The views of a scene show one set of named points, each view turned or mirrored, and shifted as a whole, with a little noise and some points left out.
(in the rows, 128 means zero)

Scene 1
View 1
q_728: [ 95 110 127 147 139 148 129  99 158 130 123 115 134 146 121 132  97 152
 104 104 116 125 139 153 152 165 118 153  91 112 136]
q_977: [ 91 115  90 155 166 134 162 144 145 134 114  93 122 140 173 112 101 184
 119 148 116 154 124 160 111 170 118 173 106 105 179]
q_556: [127  65 103 194 177  95  99 144 142 125  82  62 111 174 204  51 104 235
 127 113 112 168 132 149  87 172  69 177 114 101 156]
q_11: [ 92 125  94 131 156 155 176 131 150 133 134 108 133 128 148 141 104 154
 115 154 117 150 118 168 121 156 138 164  94 101 176]
q_472: [ 73 116 101 151 159 130 160 132 138 136 109 126 128 137 161 111  84 180
 110 141 133 126 131 159 124 182 113 175  96 113 163]
q_920: [ 63 152 126 110 129 191 181  90 166 131 155 158 142 114  78 192  98 100
  94 127 129 106 132 163 183 163 165 147  84 117 145]
q_242: [ 88  96 119 132 155 164 157 140 146 111 149 186 123 129 137 128 110 158
 103 151 163 133 115 174 119 181 135 177 100 113 145]
q_251: [ 72  95 122 169 157 118 126 122 140 126 101 145 121 151 153  89  76 192
 104 112 144 107 144 153 137 198  94 176  99 127 138]
q_421: [ 98 102 135 144 140 159 128 103 159 116 138 146 129 143 109 138 106 147
  98 106 133 122 136 159 154 173 128 158  95 117 127]
q_541: [ 60  87 115 153 150 100 132 122 122 132  94 167 129 141 176  80  54 196
 107 129 155  95 149 164 118 185  83 179  83 113 148]
q_22: [109 144 125 127 141 206 169 104 190 122 172 108 131 129  70 194 141 106
  98 124 102 148 117 157 178 161 176 144 106 115 145]
q_334: [ 74 135  96 140 158 158 178 136 152 134 130 127 127 128 139 140 102 158
 105 153 127 135 120 159 137 181 143 169 104 118 168]
q_145: [ 90 121 109  94 122 158 168  86 149 140 142 127 158 113 113 173  85 108
 106 129 117 129 135 179 132 113 133 143  57  83 159]
q_467: [ 86 149 137  97 113 204 171  67 178 130 175 142 150 111  48 221 113  70
  94 110 112 115 131 167 192 138 173 128  75 109 133]
q_544: [110  79 156 130 120 156 103  67 159 112 143 155 139 144  91 142  98 127
  97  78 135 111 145 161 155 144 110 142  76 105 104]
q_110: [ 62 129 115 155 149 134 149 115 148 138 106 124 128 142 136 120  78 169
 102 120 125 107 145 148 154 187 117 169  96 124 152]
q_874: [131  94 126 144 147 167 131 115 166 113 149 110 123 145 120 141 134 149
 109 114 117 164 121 164 131 151 131 150 103 101 139]
View 2
q_874: [130 125 133 131 151 135 121 122 180  92 140 113  92  76 136 111 129 122
 112 145 125 101 125 130 144  90 143  98 166 128 194]
q_977: [157 137 166 147 116 130 100  95 187 103 149 136 121  96 136 165 145 148
 135 104  98 137 143 132 116 129 147 103 133 163 182]
q_251: [157 119 159 147 135  93 100 116 143 103 112 127  91  80 126 129 153 100
 154 137 100 163 123 107 117 172 132  94 117 193 175]
q_421: [132 114 134 126 152 118 121 121 152 105 111 121  94  67 137 103 144 108
 128 157 130 134 131 126 138 117 133 101 150 137 195]
q_728: [138 115 142 127 158 124 121 121 158 102 104 136 103  66 138 110 151 106
 131 148 138 142 138 124 130 124 131  99 148 146 196]
q_110: [150 114 152 131 131 110 115 107 140 116 100 140 120  75 144 131 160 113
 152 136 121 173 148 124 120 149 129 101 123 159 190]
q_467: [102  92 103  91 152 142 173 124 136 142  62 129 118  70 172  55 160 141
 116 201 172 136 166 169 139  44 106 118 170  47 215]
q_556: [175 148 186 165 153 124  67 112 205  56 179 146  95  72 104 184 130  93
 130  72  96 120 105  86 126 180 171  83 138 237 177]
q_145: [118 105 149 124 158 139 143 113 189 125  76 158 128  91 153  83 166 164
 114 156 153 128 141 153 109  81 113 128 144 103 168]
q_22: [119 111 104  93 126 152 155 113 137 129 112 112 128  70 172 109 141 139
 124 169 149 134 178 167 152  43 133 105 179  60 235]
q_920: [115  96 117 106 125 123 157 113 127 147  70 121 117  83 169  79 161 142
 138 186 146 158 167 165 128  76 107 116 147  73 202]
q_544: [120  96 123 123 191 111 136 144 156 100  76 130  74  59 131  53 147  91
 116 184 152 121 106 119 136 121 118 106 152 136 182]
q_242: [135 121 141 150 103  93 126 107 160 125 121  88  74 109 134 110 142 145
 139 163  78 127 120 140 121 118 124 105 124 132 164]
q_541: [155 113 180 163 135  80  99 108 163 110  95 140  90  98 121 121 166 117
 155 133  92 165 108 109  98 189 124 106  95 203 144]
q_334: [144 124 148 133  99 122 123  96 157 124 124 121 119  96 151 142 150 149
 145 135 102 149 154 148 121 109 134 103 132 129 191]
q_11: [141 128 153 137 114 136 123  95 184 116 130 130 125 100 147 141 151 163
 130 126 110 133 149 146 115  98 134 110 139 128 181]
View 3
q_145: [ 86 199 155 119  94 167 151 106 132 128 154 103 129 108 131 129 100 142
 140  93 157 147 113 162 104 179  82 110 104 122  56]
q_251: [105 137 119 157 113 180 149 142 101 148 146  54 127 168  98 111  97 124
 128 117 201 152 132  99 105  99 129 114 173 147  96]
q_472: [107 146 129 151 122 173 132 120  85 148 173  78 126 151 116 121 103 142
 118  95 183 164 111 127 113 117 119 122 180 139  82]
q_110: [ 92 152 124 139 121 189 142 118 120 148 154  64 113 149 113 118  81 140
 125  95 198 172 104 123 115 114 113 113 155 144  80]
q_421: [110 154 130 122 115 149 147 117 140 115 120  61 121 146 119 119  91 135
 149 108 176 138 115 133 112 128 113 110 118 136  91]
q_920: [ 94 194 138  84 128 167 155  67 170 125 131  88 123 114 153 145  63 164
 155  75 170 175 101 163 144 161  99 117  85 114  75]
q_874: [134 139 139 124 110 113 124 117 115  91 131  77 109 143 122 112 107 140
 137 110 148 116  89 166 102 136 101 113 124 137  78]
q_22: [113 169 139  74 137 129 121  61 171  90 126  82  89 116 157 135  63 168
 152  70 159 161  53 198 143 150  92 118  84 126  70]
q_467: [ 90 208 150  66 116 150 152  63 199  99 113  92 109  97 156 144  64 162
 165  79 157 156  87 187 137 187  79 107  46 112  64]
q_728: [ 99 157 134 133 110 160 137 127 132 121 136  65 108 144 109 112  88 131
 137 104 180 140  99 141 104 131  99 104 127 143  74]
q_242: [134 146 132 125 128 135 148  92  96 130 146  84 155 149 139 141 113 158
 138 103 162 148 140 130 128 130 135 127 151 110 105]
q_541: [ 97 151 126 172 104 198 159 150  79 164 168  69 152 160  94 117 115 122
 118 117 196 156 156  83  97 111 128 112 186 139  92]
View 4
q_472: [118 137 146 136 131 112 124  91 126  90 128 174 121 127 150 141 104 136
 115  74 140 137 119 109 103 151  68 137 116 108 117]
q_728: [151 107 141 145 124 116 111 128 125 108 102 144 156 123 142 137 112 148
 120  78 143 138 129 132  84 140  88 120 130 150  92]
q_110: [127 123 157 142 130 113  98 105 116 100 115 157 145 132 142 135  97 144
 109  71 159 140 124 111  82 132  64 136 134 120 113]
q_421: [155  90 146 156 133 130 117 127 132 100 105 137 167 127 144 145 121 154
 124  94 134 125 109 124  77 141  90 102 135 144  98]
q_874: [160 103 114 140 112 132 164 135 147 110 107 150 156 123 159 147 140 136
 137  86 106 139 122 136 101 141  99  99 131 163  88]
q_541: [115 126 162 136 147 115  85  74 124  83 118 178 120 112 126 144  83 171
 106  93 151 126  99 112  96 200  52 159  87  92 117]
q_11: [123 142 128 144 126 103 161 102 140 108 139 162 132 131 171 143 123 108
 114  65 134 129 138 120 122 127 103 115 128 125 103]
q_22: [160 100 132 174 124 110 161 148 135 122 126 104 196 156 181 140 146  97
 113  67 145 120 145 123  90  52 128  62 191 162  89]
q_920: [147 100 154 196 155 100 118 122 135 112 128  98 200 147 167 146 122 115
  96  80 173  93 134 117  87  84 128  71 170 133  93]
q_145: [147 119 129 182 143  82 131 111 150 131 127 121 167 115 167 150 114 118
 104  69 163  92 165 145 121 142 150 102 120 147  71]
q_334: [117 133 140 149 134 111 145 100 129  96 139 157 142 139 167 141 119 112
 109  71 139 130 124 107 106 110  86 110 141 113 118]
q_242: [120 109 145 161 155 133 152  90 151  79 136 155 149 128 162 160 131 137
 112 108 117 108  84 106 105 149  89  91 126 108 119]
q_251: [127 117 159 129 133 129  94  98 117  83 106 171 131 123 128 141 100 167
 117  91 139 143  99 110  78 172  45 148 110 113 120]
q_544: [178  76 136 168 135 121 106 140 143 120  90 116 187 112 136 152 123 165
 128 100 138 109 126 146  78 164 117  98 124 166  73]
q_977: [113 149 124 117 113 114 153  95 129 101 132 189 107 129 161 141 112 119
 121  64 123 154 130 116 116 144  69 140 116 118 114]
q_556: [131 147 113  70  84 137 142 106 116  97  95 228  73 104 128 130 110 166
 153  68  90 199 118 128 103 206  26 184  77 142 114]
View 5
q_874: [145  95  94 113 128 120 120 109  94 137 152 126  74 100 140 123 116 126
 211  93 132 119 138 126 138 108  99 126 114 152 147]
q_556: [183  76 148  27 158  30 105 144  98  76 186 157 109 133 106 122  96  32
 227 117 145 135 105 118 157 144  47 112 125 102 173]
q_467: [102 158  55 168 133 187 141  96  99 145  99 125  45  93 193 120 161 217
 157  87 129 138 162 124  91  82 158 163  91 187 130]
q_110: [126 132 118  75 158  89 130 129 111  80 132 149  90 148 158  91 129 133
 177 131 143 157 134  86 102 105 100 146 118 121 143]
q_334: [132  88  73 107 118 100 135 117 108 108 141 144  86 127 152  95 126 151
 175 121 140 135 160  85 115  99  90 128 115 126 137]
q_541: [139 142 142  43 163  97 130 145 116  62 130 136 122 175 135  80 103 109
 194 168 151 151 100  88 122 139  82 102 116  89 119]
q_421: [122 132 118  99 156 132 127 112  99 122 138 119  78 126 153 101 114 147
 201 112 132 135 124 108 117 101 114 146 119 150 132]
q_145: [139 150  61 127 125 160 135 123 112 102 102 148  85 110 162 133 154 161
 158 112 141 140 145 136 115 130 125 108  69 140 136]
q_11: [147  91  65 106 110  99 134 123 112  98 136 156  90 120 148 113 134 134
 166 121 145 134 158 100 124 118  87 110  99 120 143]
q_472: [138 107 103  73 139  83 130 135 110  79 139 151 101 147 148  93 121 121
 176 140 145 146 136  86 115 117  81 118 114 106 136]
q_977: [156  77  84  78 121  65 126 133 110  85 151 161 101 129 136 109 124 101
 180 126 149 138 151  94 131 122  70 110 110 106 151]
q_251: [133 129 145  54 167  90 125 134 109  81 146 136 103 160 141  82 102 110
 202 144 140 147 109  86 119 118  84 130 128 111 135]
q_22: [110 103  50 156 118 134 135  97  97 146 128 138  43  87 177 116 152 192
 164  78 128 138 180 103  99  67 128 168 111 180 151]
q_920: [101 147  66 141 134 160 142 108 109 122 102 133  64 122 187  98 148 206
 157 114 136 143 161  95  89  84 137 151 103 155 124]
q_242: [126  92  89 104 119 131 134 111 115 116 137 113 102 142 143  76 100 158
 197 147 140 117 136  82 133 107  86 101 121 114 104]
q_544: [125 171 133 103 171 178 121 113  96 130 125 106  73 119 155 118 116 147
 217 106 127 131  99 141 122 116 133 141 106 165 129]

Which points are out of place in each view (at most two, in the order of its rows)? Write none if all are in place.
view 1 | q_22
view 2 | q_421
view 3 | q_145
view 4 | q_544
view 5 | q_334
